A landscape with many valleys, sampled at points; each row gives a point and its height.
A ball rolls from a point to the lowest of its 2 nearest points, and stops where none of them is lower. Distance is the straight distance between rows; heights are no part of it.
(769): [  2 -10 -17   2  -2  12  -9  10   5  11 -11  -5   1  -4   4   3 -14  11
   4 -11 -10   7 -15   5 -22]  (h 3.28)
(214): [  1 -10  24 -10   3  -6  -6 -24  17   0  -9 -10 -26  -1  -5 -18  30   1
  -6  -8   2  -8 -12  33 -30]  (h 6.81)
(520): [ -6 -16   8 -21  -6  -3 -12 -13  -4   3   1  11   1  24   8 -15  -2  14
 -19 -20 -36  -7 -17   5  -2]  (h 6.54)
(305): [-18  11   5  13   8  11  -7   9 -25   8  14   4   7 -13 -18 -11  -6  -3
  12  -3  24   1  -8  -2  22]  (h 5.03)
(306): [  6 -19   2   1   1  -3   6 -17 -12  -5   5   9 -17  20  -7 -13 -13  15
  -8   7 -14   0  -4 -14  -1]  (h 8.12)
(828): [ 11 -18   2  15  -3  -1   8 -14  -3 -24  -6   2 -30  15  -2  -7  -7  20
 -25  23 -17   5  -3 -14 -11]  (h 7.91)
(651): [ 10  -8  -8   5  12  -4   2 -18  15   3  -8   5  -7   7  -4  -3 -24 -17
  15   9  -4  -3  -5 -22  -6]  (h 2.19)
(583): [  9 -14  14   2   7 -11  -8 -30  13  -5 -19  -7 -17  12  -7 -23  14  -7
  -8   1  -2 -12 -19  13 -23]  (h 6.43)
(274): [ 28  -3   6  -7   3   2 -10 -23  12 -18  -3 -10   9  19   3  23  -6  20
  -2  -6 -25 -14  12 -18   9]  (h 6.62)
(493): [ -9  -7  18  -7   3 -22   2 -19  10  20  -3   8 -37   4   5 -22   2 -11
 -10  -3   3 -10 -33  18 -14]  (h 1.43)
(721): [ -4  11  -5 -21 -14  -3  14  31 -10 -11  14  16   9  13  25   8   2  24
 -15  -6   6  10  26  12  -3]  (h 4.13)
(765): [ 15   5   8 -23  -2 -19   1 -16  19  -5   5   8  -9  -5   0  17   2  21
   7   5  18  -7  35  15   7]  (h 5.30)
(849): [-27   4   5  -2   1   6  -4   9 -18   6  12  17  -4  -5  -9 -13   2  -1
  -6  -2  21   1   5   9  20]  (h 5.25)
(809): [  3   9  -6  24   8   6   3   3 -15 -13   0 -15   4 -20 -15   1   3 -10
   5  23   3   5   5 -27  12]  (h 0.09)
(658): [-14  18  10 -34  -4  17  -6  14 -12   2  16  16  -1  -7   1   0   5  35
  -7 -25 -12  -3  16  30   6]  (h 5.57)
(584): [  9  12  20  -1   8 -17  -9 -18   8  14   1  -2  -4   3   2 -11  21  -8
   8   5  19 -21   6  27  -9]  (h 3.73)
(861): [-21 -15  19 -21   6  16   1 -11  -7  16  -3  10 -28  -4   0  -2  13  12
 -23 -12 -23  -4 -22  25  -6]  (h 7.02)
(24): [ -2  16 -18  28  -8   1  16  35 -15  -6   6   1  -3 -22  13   9  -7 -11
  -2   8  -2  12   9 -14   8]  (h 2.35)
(733): [-25   9  -6   2 -14   8  -8  25   7 -11  -7 -13  33  -6  -8  12  23  -8
 -12 -12  11  10  -9   2  -4]  (h 1.54)
(118): [  6 -14  -8 -16   0  10 -16 -10  11   2 -11  -3   5  16  -2   4  -8  11
   4 -19 -15   1  -9  -1 -16]  (h 3.85)
(862): [  8  -1   8  -5   5  -6 -13  -9   9  -5   0   1   0  -6 -10   9  11  22
  10  -7  20  -5  20  11  -1]  (h 3.70)
(694): [ -4   3 -12  -4  -4   6  11  17  -4 -10  30   5  -3  -6  -5  26  -6  17
   4   6  31  16  21   0   9]  (h 7.41)
(463): [ 10   3 -18   7   2  -8  12  12   1  16  -6   6   6 -10   7   6 -21 -24
  20   9  -9   3  -5 -25  17]  (h 1.46)
(695): [ -2 -11  -1 -14   4  -6   4  -7  -4  19   4  13   3  15   9  -4 -19  -4
   6  -7 -12  -8  -4  -4  15]  (h 1.58)
(488): [-27  11  -1 -23 -10  18   5  28  -1   4  -2  -5  19  -9  18  10  15  -1
 -19 -25   1  13 -14  27  -8]  (h 1.65)
(227): [  8 -14 -16   7  -5  15  -9   8  13  -3 -25 -30  16  -3 -11  -1   8  -5
  10 -10 -23  10 -23 -10 -24]  (h 5.34)
(890): [ 21  15 -17 -13   0 -14   2   1  -2  15   5 -11  37   1   2  18 -12  -8
  17   7 -21  -4  -4 -22  23]  (h 0.55)
(336): [  4   6  -1  19   4  12   1  -3 -17 -16   7 -11   2 -10 -18   5   6   9
   3  19  23   4   8  -7   2]  (h 1.17)
(394): [  1  -1  -2  11   6   5  -7   0 -21   3  -4 -12  20   1  -4  -6  -1  -4
   5  13 -24  -6  -3 -25   9]  (h 2.55)
(616): [-32  11   4 -15 -11  21  -2  28  15  -8  -3 -11  18  -8  12  10  27 -23
 -17 -17  11   6 -14  17  -3]  (h 0.67)
(186): [ -3   9  13  -9   7 -23   9 -14  11 -17  20   4  -5   4   8   0  23  -4
 -13  20  15 -14  23  10   3]  (h 6.92)
(247): [ 12   4  -8  24   9  -3   8 -11   2  -6  -8  -6 -13 -10  11  -9  -7 -24
  -5  31 -13  -4   5 -19  11]  (h 3.77)
(180): [ -5  19 -11  -8  -6 -10   9  17 -17  15  11  10  24 -12   3  10  -4 -14
   6   4  18   7   7  -6  30]  (h 1.86)
(601): [ -6  -1  -9   0  -3 -11  12  13   1  11   5  26 -25 -12   5   5 -16   4
   5   2  32   6  14  13  16]  (h 6.93)
(800): [ 24 -11  -3   1  -1   6  -5 -18  20 -23 -16 -19  11  20   0  15  -2  12
   3   2 -20  -2   3 -25 -17]  (h 7.16)
(647): [ -7  -1 -10   3  -7   5   7  29 -16 -14  11   1   3   9  13   2   1  29
 -19  -3   1   7  13   8  -8]  (h 3.32)
(621): [  6  -8  -5  20  -2   1   6   0   4  -1 -12   7 -20 -10  -5   5 -11   8
   6   6  31  14   2  13  -6]  (h 7.85)
(48): [-19   4 -11  -2 -12  17  -4  34 -14  -2   2  -5  14  -2  13   4  13  15
 -16 -17   5  17   1  18 -14]  (h 2.52)
(277): [ 19   0  11   7  12 -15  -4 -24  18  16 -16 -12   4   3   3 -10   4 -20
  17   7  14 -15  -4  15 -15]  (h 2.57)
(418): [  6  -7 -15   7  -2  -3  12   9 -10  16   5  14  -6   9   2  -7 -27 -16
  12  -1 -13  -2  -8 -19   8]  (h 1.87)
(197): [-23  10   3 -28 -13   0   0  18   0 -12  21  24   2   3   4   1  11  29
 -12 -12   2   3  24  17   1]  (h 4.94)
(686): [  6  21  -6 -16  -3 -13  12  11 -12  13  -1  -4  31   3  11  12   0 -17
   7   6  -5   0   9 -12  31]  (h 1.81)
(368): [ 23 -19  -1   5  -1   2  -2 -26  11 -28 -10 -10 -11  21  -5   0  -3  20
 -12  14 -11   1   3 -14 -19]  (h 7.59)
(464): [ -7 -19  -8  -6  -2  24 -11  -1  11   1 -22 -16  10   9  -1  -8  -4 -15
   0 -19 -30   2 -24  -4 -28]  (h 5.56)
(225): [  1  -4  -8 -11   6  -9 -12 -15   0   7   8  12   6   9   0   8 -29 -24
  22   1 -12  -6  -3 -26  -6]  (h 1.40)
(165): [-19  24  -5   2   1   3   3  17  -9  -1  22   4  30   0  -7   7  -2 -13
   3   1  23   2  -1 -12  21]  (h 2.37)
(693): [  9  13  -8  28  -2  -8   0  17  10  12 -18   3   0 -28   0   1  -9 -31
  20   4  -9  11  -6 -21  12]  (h 1.88)
(592): [ -2  -1  -3  26  10   7   1  -4 -10   7 -12   5  -1  -4  -7 -16  -6 -19
   5   6 -23  -4  -8 -25   8]  (h 2.98)
(788): [ -5 -26   9  -7   2  21 -13 -18   7  -4 -21 -14   3  17  -6 -19  16  -7
  -8 -13 -28  -9 -16   0 -15]  (h 5.85)
(734): [  8  -3   7  15   9  -2   2 -17  13  14 -19   2 -15   0   1 -22  -7 -28
   7   6   5 -12 -17   4 -14]  (h 1.47)
(291): [ -4 -23  10  10   2  12  -5 -23  12  -8 -22  -9 -14   9  -8 -26  10 -20
 -11  -8 -16  -2 -30   2 -24]  (h 6.11)
(866): [  0  -1   3 -15  -3 -23   7   0  15   7   7  18 -26 -10  -7  10  -3  17
   8   8  35  -1  24  20   5]  (h 6.44)
(181): [ -2   0  16  10   0 -18   5  -8  13 -14  -2   1 -11  10  15  -4  24  -7
 -22  18  21  -7  15  16 -13]  (h 7.49)
(684): [  2  -3 -25  19 -12  -1  10  29   1  10 -11  -3   5 -12  14   3 -10   2
   2  -5 -14  12  -6  -6 -14]  (h 2.89)
(622): [-18 -13  29 -14   6  12   0 -23   5   7  -7  -4 -29 -10  -5 -11  27   2
 -16  -3  -7  -7 -14  33 -13]  (h 7.15)
(270): [ -4  20  19  12  14  -6  -7 -11   4  -3  11  -2  10   5  -5 -14  18 -15
   8   5  31 -14   9  12  -1]  (h 4.49)
(719): [-18 -21  14 -16  -2   3  -8 -13  -4   7  -4  10 -28  11   4 -12  -4   0
 -19 -15 -31  -6 -37   7  -6]  (h 6.77)
(256): [ 20   3  -2  24   1   8  13   3  -8  -2  -5   6 -21 -16  -1  -9 -15 -21
  11  11 -20   6   1 -24  12]  (h 3.31)
(31): [  3 -19  -4   3  -7  19 -11   1   9  -5 -30 -27  10  -9 -13   9  16  10
   4 -14  -3  11 -20  12 -18]  (h 5.04)
(322): [ 10  14  -8  36 -12   0   3  33  -6  -3  -7   9  -8 -30   7   2  -6 -18
  10   6 -21  18  -2 -26   7]  (h 2.13)
(763): [ 17  -5  -5  -3   9  -8   5 -13  -2   7   6  -6   3  11 -11   7 -17   3
  18  10   0  -3   5 -14  11]  (h 2.54)
(863): [ 13 -10  -9  14   2  -6  16   6  12  -2 -11   3 -23  -6  12  10 -18   0
   1  21  13   8   9  -1  -2]  (h 8.06)
(414): [ -7  10 -21  20 -19   2   7  41  -5 -11  -5  -1   9 -15  22   5   3  -3
 -10   0   0  15   5  -5 -10]  (h 2.60)
(54): [  9 -14   9  -4   0   9 -19 -14  16   1 -20 -18   7   0  -8   4   6  17
   8 -17   2   3  -5   5  -8]  (h 4.52)
(646): [-10  16  17  21  15   0  -5  -5 -13  -1  19  -7  10  -7 -22 -12   8 -14
  16   3  33  -7   2  -2  10]  (h 4.83)
(768): [ -3 -10   2 -15  10  -2 -13 -26  -9  11  14  18  -2  20  -5 -11 -30 -13
  12 -10 -18  -7 -12 -11  -4]  (h 0.65)
(443): [ -5  -4   7 -24   0  13 -11  -3 -12  20  10   2   9  16   9 -13 -10  10
   1 -27 -35 -10 -16  13   1]  (h 6.30)
(423): [-23  21   2   2  -6   4  -2  17  14  -6   7  -3  35  -8  -9  12   7 -10
  -6 -11  29   1 -17  -2   8]  (h 2.12)
(506): [  6  -7   5  11  -5 -25   8 -19  10   7  -5  13 -33   6   5 -18  -6 -14
  -6   2   1 -13 -16   5  -7]  (h 0.31)
(712): [  3  18 -11 -10  -9  -4  16  30 -10  -6  18   0  20   4  19  16   2   9
 -11   6  10  10  19  -1   4]  (h 4.76)
(650): [  1 -11  -1   8  -4 -15  13   0  17  -7 -18   6 -14  -2  19   7   7  -2
 -15  14  18   2  11  10  -1]  (h 7.92)
(83): [ 18   5  -9   0   5  -3  -6 -13   0   6   0 -15  24   4  -9  10  -7  -7
  16  15 -32 -10  -3 -33   7]  (h 1.74)
(633): [  3   6 -10  18   1   3   8  11  -8 -10  10   1 -22 -14 -14  19 -11  13
   9  10  40  16  16   5   4]  (h 7.65)
(235): [ 18  -1  -8   6  12   7   6 -16 -15  -5   2 -18   1  -6 -20  -2 -10  -1
  14  23  -3   4   2 -27   9]  (h 1.26)
(433): [ 25  -1  -8  -4  -1   0  -1  -5   0  -5   5 -18  17  10   8  24  -2  15
   1   7 -18  -6  14  -9   9]  (h 5.99)
(355): [-12  17  28 -11  -1 -17  -5 -12   8 -13  23  12  -3   1  -7 -17  24   5
  -4   0  18 -19  23  19   1]  (h 6.24)
(401): [-16   7  22 -15   4  -7  -2  -9  -8   0  19  12  -6   1 -11 -11   8   3
  -6  -4  14 -12  18   8  21]  (h 5.69)
(672): [-10  12 -12  -2  -5   2   9  20 -16   7  17  21  -9  -5  -4  14 -15   7
   7  -2  29  17  17  11  17]  (h 7.17)
(654): [ 14   6 -16  -7  -8 -11   4  13  -2  -1   0 -10  28   5  12  22   3  17
  -2  -3  -2   8  12  -6   4]  (h 5.36)
(893): [ -4   0   9 -25   4  19 -11   3 -17  15  11   3   6  -3   5  -4   6  27
  -4 -31 -27  -5  -1  26   9]  (h 6.02)
(427): [ -7   6   8   0   7   5 -16  -9  -6 -11  17  -5   8  -3 -20  -1  14  18
   5   4  25   3  15   3   7]  (h 2.43)

Where does a ball stop that starts at each point below?
(849) | (506)
(828) | (616)
(863) | (809)
(861) | (616)
(291) | (463)
(769) | (463)
(306) | (616)

Call two points neighbours if one is among the 2 nearest of the other. Go from one point of each pair to the other, from neighbour to neighbour, staying as low as possible. Name the highest point that can't be avoided.
(809), (506) | (583)
(768), (809) | (763)
(890), (768) | (622)
(616), (890) | (165)
(463), (768) | (418)
